Each row is a point on a landscape with many valleys, with its height.
A ball rolls from a point to whichever of its 4 nearest points has the largest drop for the distance, and stops where none of them is lower. Distance is the straight distance between rows; heights are no part of it.
z2: -5  -21  -2  -17  2  -3  2  -3  9  -8  -13  7  -8  -21  -9  19  9  2  -8  -4  2  2  -8  9  h=238
z740: -5  10  5  0  -2  4  0  5  -5  2  1  -5  -4  1  7  -5  -18  -4  -1  -1  -8  -5  1  -8  h=611
z654: 1  4  3  2  3  -2  -4  3  -6  2  4  -1  -9  4  3  -9  -8  -6  3  -4  -1  -8  -6  -6  h=682
z636: -13  5  3  -7  -20  -2  5  -2  9  -13  -9  6  9  -3  1  -14  -21  16  -9  -12  -5  15  17  1  h=553
z922: 11  -18  -4  -4  -1  1  -1  -2  6  -3  -7  -2  4  -10  -10  3  5  -7  -8  2  2  -3  -5  11  h=136
z264: 13  -14  -7  -4  0  0  -3  3  1  1  3  -5  4  -9  -12  10  9  -10  -2  4  2  1  -10  14  h=130
z760: -17  3  7  -9  -11  -4  11  0  3  -9  -6  -1  1  -9  3  -2  -19  1  2  -13  -8  2  7  3  h=608
z202: 4  16  -5  10  2  8  -7  6  -8  7  11  -3  -2  20  9  3  -8  -12  10  9  -4  0  12  -7  h=315
z550: -9  2  1  -8  -20  -5  0  -8  13  -18  -13  9  5  -5  0  -20  -30  21  -11  -16  -5  11  17  0  h=589
z762: -7  -18  -5  -1  -4  -5  8  -14  10  -26  -25  15  -11  -13  -4  0  0  15  4  -15  5  3  -7  9  h=108
z512: -16  4  0  -4  -16  0  8  -1  6  -18  -10  5  7  -9  1  -9  -18  14  -3  -16  -5  9  16  3  h=602
z394: 7  17  0  12  0  4  -4  0  -9  10  14  -4  0  15  15  3  -2  -9  3  12  -5  -2  11  -9  h=378
z849: -2  0  8  -2  -3  -5  -1  5  -1  -3  0  1  -9  0  1  -9  -6  -7  0  -4  -1  -7  -1  -9  h=711
z696: -4  10  -4  6  2  -1  -10  2  -9  3  12  5  -8  8  9  -7  -3  -12  11  7  7  -6  -3  -13  h=581
z287: -6  26  -3  -4  -10  4  -6  8  -7  1  3  -5  -1  19  0  -23  -17  2  -7  1  -5  9  12  -4  h=492
z644: 9  -17  2  2  -6  1  -2  -3  6  -8  -7  0  0  -5  -10  -2  9  5  -9  1  1  -4  -7  2  h=381
z806: 10  -25  -9  -7  -1  1  0  -4  1  5  1  -4  6  -17  -9  13  7  -9  -3  3  5  -4  -9  11  h=90
z679: 4  14  14  11  13  3  -5  -1  -3  24  14  -2  3  23  10  2  13  -1  1  22  4  -5  4  -13  h=717
z859: 7  -5  -6  11  13  2  -4  5  -2  18  11  -1  0  12  -7  9  21  -6  -3  14  -5  9  -7  2  h=261
z166: 13  -25  -6  -11  5  -1  1  -8  1  5  5  -1  2  -22  -7  15  12  -7  5  3  7  -7  -16  16  h=72
z733: -15  -7  7  2  -1  -1  11  1  6  -17  -18  7  2  -10  4  1  -13  10  10  -16  1  -6  0  -3  h=659
z260: 2  27  5  7  5  9  -2  10  -17  20  20  -6  10  28  9  3  3  -12  4  14  -8  0  18  -11  h=467
z375: -7  0  11  -2  -1  3  5  4  3  -11  -10  3  -8  -5  3  -3  -10  -1  -1  -8  -2  -9  -3  -6  h=171
z327: -8  14  6  -3  -16  -4  7  1  0  -16  -8  3  14  0  -1  -26  -17  15  -4  -19  1  14  18  -3  h=547
z610: 4  28  -9  7  -8  -1  -11  5  -6  11  15  -10  5  28  1  -16  -14  7  -2  1  0  7  15  -9  h=473
z59: 5  -18  5  -2  -3  -1  3  -3  8  -10  -16  1  -2  -12  -6  2  12  9  -12  -2  5  1  -6  6  h=172
z440: 10  -3  -7  2  20  6  -1  0  -3  22  14  -2  2  4  -7  18  24  -11  7  13  -4  4  -9  5  h=364
z516: 4  33  5  11  2  1  -7  13  -16  16  15  -13  13  34  12  1  -1  0  -1  15  -6  1  20  -4  h=472
z20: 1  4  4  7  3  -2  -7  4  -6  2  7  0  -8  5  4  -8  -6  -6  6  3  7  -10  -2  -7  h=593
z432: 10  -16  -6  3  8  -1  1  -3  -7  11  12  -4  0  -10  -4  11  20  -13  6  6  0  2  -10  11  h=295
z923: -11  12  0  -6  -16  -2  3  4  2  -13  -5  2  8  -1  1  -19  -18  13  -9  -15  2  14  13  1  h=531
z702: -10  -3  13  0  -1  -3  7  -1  6  -14  -4  5  -2  -6  3  0  -6  8  0  -19  -2  -6  -4  -1  h=714
z606: 2  12  7  15  7  -1  -8  5  -3  17  16  1  -3  13  6  -2  10  0  7  16  6  -4  3  -9  h=600
z919: 3  32  -4  13  -3  2  -1  9  -11  14  13  -13  9  37  6  -6  -10  0  -2  11  0  8  21  -4  h=464
z427: 17  0  0  2  21  2  -4  -5  -12  13  15  -6  -1  -12  -6  18  28  -9  13  14  -6  -5  -19  11  h=518
z370: 3  -27  -4  -15  2  -1  8  -8  8  -3  -12  2  3  -21  -9  16  9  -1  -7  0  3  -5  -8  12  h=184
z358: -3  20  9  -5  -16  -5  0  2  -2  -10  -4  2  5  3  1  -24  -13  16  -7  -14  3  11  13  0  h=528
z615: 7  1  1  13  15  -5  -4  1  -2  24  14  -9  3  13  0  9  21  -6  2  18  -1  4  -8  1  h=162
z920: -5  -33  -3  -24  11  -1  -2  -17  12  -12  -21  16  -10  -34  -3  23  9  10  2  -7  2  2  -16  16  h=580
z424: 0  17  -3  5  -5  7  -11  1  -5  14  10  -2  1  19  1  -6  -10  -9  2  5  -3  3  10  -9  h=439
z699: -3  26  0  -5  -14  0  -2  8  -2  2  0  0  1  11  -4  -20  -15  6  -5  -2  -3  5  11  -6  h=504
z431: -17  0  -2  -10  -14  -2  11  -4  10  -20  -13  5  7  -12  0  -3  -22  10  0  -18  -3  9  14  0  h=689
z165: 15  -9  -3  4  25  12  -14  -7  -9  26  15  -8  4  -3  -6  20  35  -9  8  20  -7  -21  -13  6  h=442
z337: -6  16  1  -4  -15  -1  7  6  1  -7  -4  -1  2  2  -3  -21  -15  5  -11  -4  -7  11  10  4  h=519
z333: 5  5  9  16  17  4  -7  3  3  21  14  -6  6  16  2  2  19  -1  1  24  1  -4  1  -9  h=481
z227: -14  11  8  -8  -10  0  7  4  2  -6  -4  -1  2  -5  2  -7  -20  -2  -2  -10  -12  3  7  0  h=551
z772: -18  10  4  -5  -19  -2  8  3  3  -10  -4  2  5  -6  2  -9  -14  2  -5  -12  -7  7  14  3  h=550
z253: -15  -9  -4  -1  -6  -5  10  -5  7  -22  -19  11  -1  -11  5  1  -17  10  4  -21  1  -1  -2  -4  h=686
z509: 12  -18  -8  -2  8  2  5  -3  -3  7  9  -6  4  -20  3  15  15  -14  8  4  4  -6  -15  11  h=116
z598: -3  25  -4  1  -12  2  -5  4  -4  5  3  -6  4  20  0  -14  -17  0  -5  1  -6  8  9  -5  h=490
z107: 16  -3  -4  5  24  12  -6  -8  -12  28  19  -9  4  7  -3  21  26  -16  8  16  -6  -11  -12  5  h=425
z96: 6  13  -5  0  -3  2  -5  5  1  -1  10  -3  -5  8  7  -4  -12  -9  5  2  1  -3  5  -7  h=362
z300: -1  15  -2  9  8  3  -5  0  -6  11  15  -1  1  19  11  -2  -4  -11  11  5  8  -3  13  -12  h=416
z200: 1  -26  -7  -24  8  -4  6  -11  7  -9  -20  5  -4  -28  -9  22  10  4  0  -6  6  -4  -12  15  h=606
z75: 5  0  4  12  16  -2  -11  6  2  20  11  -2  0  14  0  2  17  0  2  18  7  1  -5  -4  h=317
z870: -8  9  -1  -7  -24  -10  0  -6  3  -19  -12  8  8  1  -1  -24  -19  23  -8  -20  1  16  18  -5  h=588
z538: 10  -14  -6  0  6  -2  -1  1  -3  7  8  0  1  -19  -7  14  16  -13  4  9  5  2  -13  14  h=173
z921: -7  9  3  -8  -22  -6  6  -8  6  -19  -9  6  5  3  0  -25  -21  21  -8  -19  6  12  23  -10  h=616
z812: -3  -8  4  5  -1  -6  7  -2  4  -15  -17  7  -5  -9  -1  5  3  12  -2  -15  8  -3  -9  1  h=166
z946: 12  -24  -5  -12  6  2  -1  -13  0  -2  -3  -2  0  -27  -5  21  5  -7  1  -2  7  -14  -21  13  h=139
z389: -14  5  5  -5  -7  3  6  6  -3  -7  -6  0  -7  -3  1  -3  -18  -7  2  -8  -7  -1  -4  -10  h=624
z686: 1  4  1  4  -2  0  -6  4  -6  5  10  -2  -9  4  11  -7  -6  -10  3  4  6  -7  3  -14  h=502
z604: 11  -3  -1  12  9  -8  -7  4  4  7  12  -4  -4  5  -4  -4  13  -5  0  11  3  7  -8  -2  h=486
z343: 0  -7  5  -4  -5  -3  6  2  5  -9  -14  5  -4  -5  -2  -3  -1  8  -5  -10  5  -6  -7  -2  h=198
z902: -5  -24  -6  -5  -6  -5  8  -6  10  -23  -28  14  -5  -16  -10  5  9  15  -4  -12  1  2  -5  7  h=113
z756: 10  -7  -4  11  2  -3  -7  6  2  2  6  -5  -4  0  0  -4  3  -2  0  8  11  0  -7  -5  h=568
z595: -10  15  2  -8  -14  5  6  9  0  -4  -6  -1  0  1  0  -11  -16  -1  -9  -2  -9  4  8  3  h=527
z681: 10  -11  1  5  0  1  1  2  5  -1  -3  -2  -1  -3  -6  -2  3  0  -5  2  6  -5  -14  -1  h=671
z365: -1  8  2  -3  -2  2  -2  6  -7  0  7  -5  -5  2  5  -6  -12  -12  -4  -3  -4  -3  7  -11  h=511
z511: 0  26  -6  2  -11  0  -9  4  -2  8  8  -4  -1  27  0  -15  -14  7  -5  4  0  4  15  -5  h=480
z705: 9  -21  -1  -13  6  1  0  -5  4  -1  -8  -7  6  -13  -11  14  9  -5  -7  2  3  -5  -11  12  h=112
z958: -11  -11  -1  -1  -6  -6  9  -9  8  -22  -23  8  -3  -10  0  4  -7  17  2  -17  3  -8  -3  -4  h=282
z229: 3  11  5  13  9  3  -6  1  -6  11  13  -1  -5  11  6  -2  6  -5  5  10  5  -6  3  -13  h=558
z314: 2  14  -4  5  1  8  -7  3  -8  4  10  2  -5  11  11  0  -6  -13  8  7  -1  -3  10  -13  h=120
z725: 3  -23  2  -11  0  -1  2  -6  11  -12  -17  3  1  -14  -7  9  13  3  -8  0  4  -2  -5  15  h=154
z766: -3  -26  -2  -22  5  2  4  -11  7  -16  -15  9  -5  -20  -8  24  11  5  -1  -1  0  0  -11  12  h=350
z979: -6  -30  -5  -21  3  -5  4  -13  9  -19  -21  9  -6  -24  -7  14  5  3  1  -4  -3  2  -7  16  h=429
z884: 5  2  0  16  13  -2  -9  8  1  11  16  -2  -5  8  2  -2  15  1  5  14  8  2  -6  -5  h=419
z338: -12  -10  3  -3  -3  -1  10  -7  11  -22  -15  7  -4  -12  2  1  -14  15  6  -19  -4  -1  -1  -1  h=125
z238: 3  -6  6  2  -3  -2  1  2  2  -1  3  -1  -8  -1  4  -12  -6  -1  2  -1  2  -8  -7  -8  h=101
z493: -12  2  7  1  -4  -2  11  -1  9  -17  -12  3  -1  -9  7  3  -11  6  3  -19  -1  -3  1  -1  h=844
z645: 0  23  -4  12  -2  1  -2  5  -12  12  12  -5  7  30  10  -2  -5  -5  5  9  -3  8  17  -8  h=454
z907: 11  -5  -7  10  12  3  1  3  -3  17  9  -5  4  2  -4  10  20  -9  1  15  -4  8  -11  4  h=361
z123: 11  -6  -4  -1  25  14  -7  -2  -11  24  15  -3  3  -4  -2  19  28  -15  10  12  -6  -10  -11  4  h=440
z129: 8  -8  -7  1  14  2  6  1  -10  18  11  -1  0  -6  0  14  21  -12  8  11  -1  5  -14  13  h=503
z939: -4  -21  -5  -7  -2  -2  3  -8  12  -18  -25  5  -6  -17  -5  6  9  11  -6  -6  0  0  -5  7  h=126
z436: 6  2  0  14  7  -3  -8  6  1  9  11  3  -8  7  4  -5  5  -4  5  15  9  -4  0  -11  h=479
z953: 1  18  -3  10  2  4  1  9  -10  10  12  -2  5  24  10  9  -3  -12  6  9  -4  3  17  -12  h=418
z330: 1  13  11  14  11  3  -4  3  -9  14  13  -7  -1  18  9  5  6  -3  6  19  5  -4  4  -12  h=152
z602: 11  -11  -4  2  19  1  -5  -6  -11  10  11  1  6  -22  -1  20  24  -13  8  4  4  -14  -20  16  h=302
z162: 10  -5  -3  4  24  7  -5  0  -2  29  20  -6  5  16  -3  15  24  -14  1  13  -8  -1  -8  4  h=409
z385: -16  -8  -4  -9  -3  -7  9  -8  12  -23  -12  6  1  -13  6  -1  -22  9  1  -22  -5  3  2  2  h=780
z417: 0  -10  9  4  -2  -2  2  5  2  -6  -9  -2  -8  -4  -1  -2  -4  3  -7  -1  5  -12  -9  -3  h=864
z626: -8  20  1  -4  -12  3  1  5  -3  -2  -2  -1  1  9  -4  -20  -14  5  -11  -3  -7  7  11  1  h=508
z382: 2  25  -12  5  -6  2  -5  7  -5  11  11  -6  5  20  4  -6  -13  -6  1  11  -6  3  16  -8  h=474
z592: 4  -11  5  -1  -4  -2  6  1  7  -8  -14  -4  -4  -6  -1  -4  2  8  -3  -7  6  -9  -9  -3  h=559
z222: -2  -12  5  -2  -2  -1  6  -4  8  -14  -16  3  -5  -9  -3  -1  7  7  -10  -7  2  -4  -9  3  h=227
z24: -6  29  6  -9  -18  -7  -2  1  -7  -3  0  1  2  13  -1  -28  -11  9  -7  -7  -4  13  10  -2  h=516
z554: 10  -15  -7  9  8  -3  -2  3  -1  12  12  -5  3  -1  -6  4  21  -12  2  7  2  8  -10  10  h=432
z140: -6  -14  2  3  -4  -4  7  -9  11  -19  -19  13  -4  -11  -5  1  3  17  2  -19  4  -2  -9  5  h=45

For each start below, name the point where the ball stops.
z550 | z314
z920 | z140
z979 | z140
z699 | z314
z766 | z166
z287 | z314
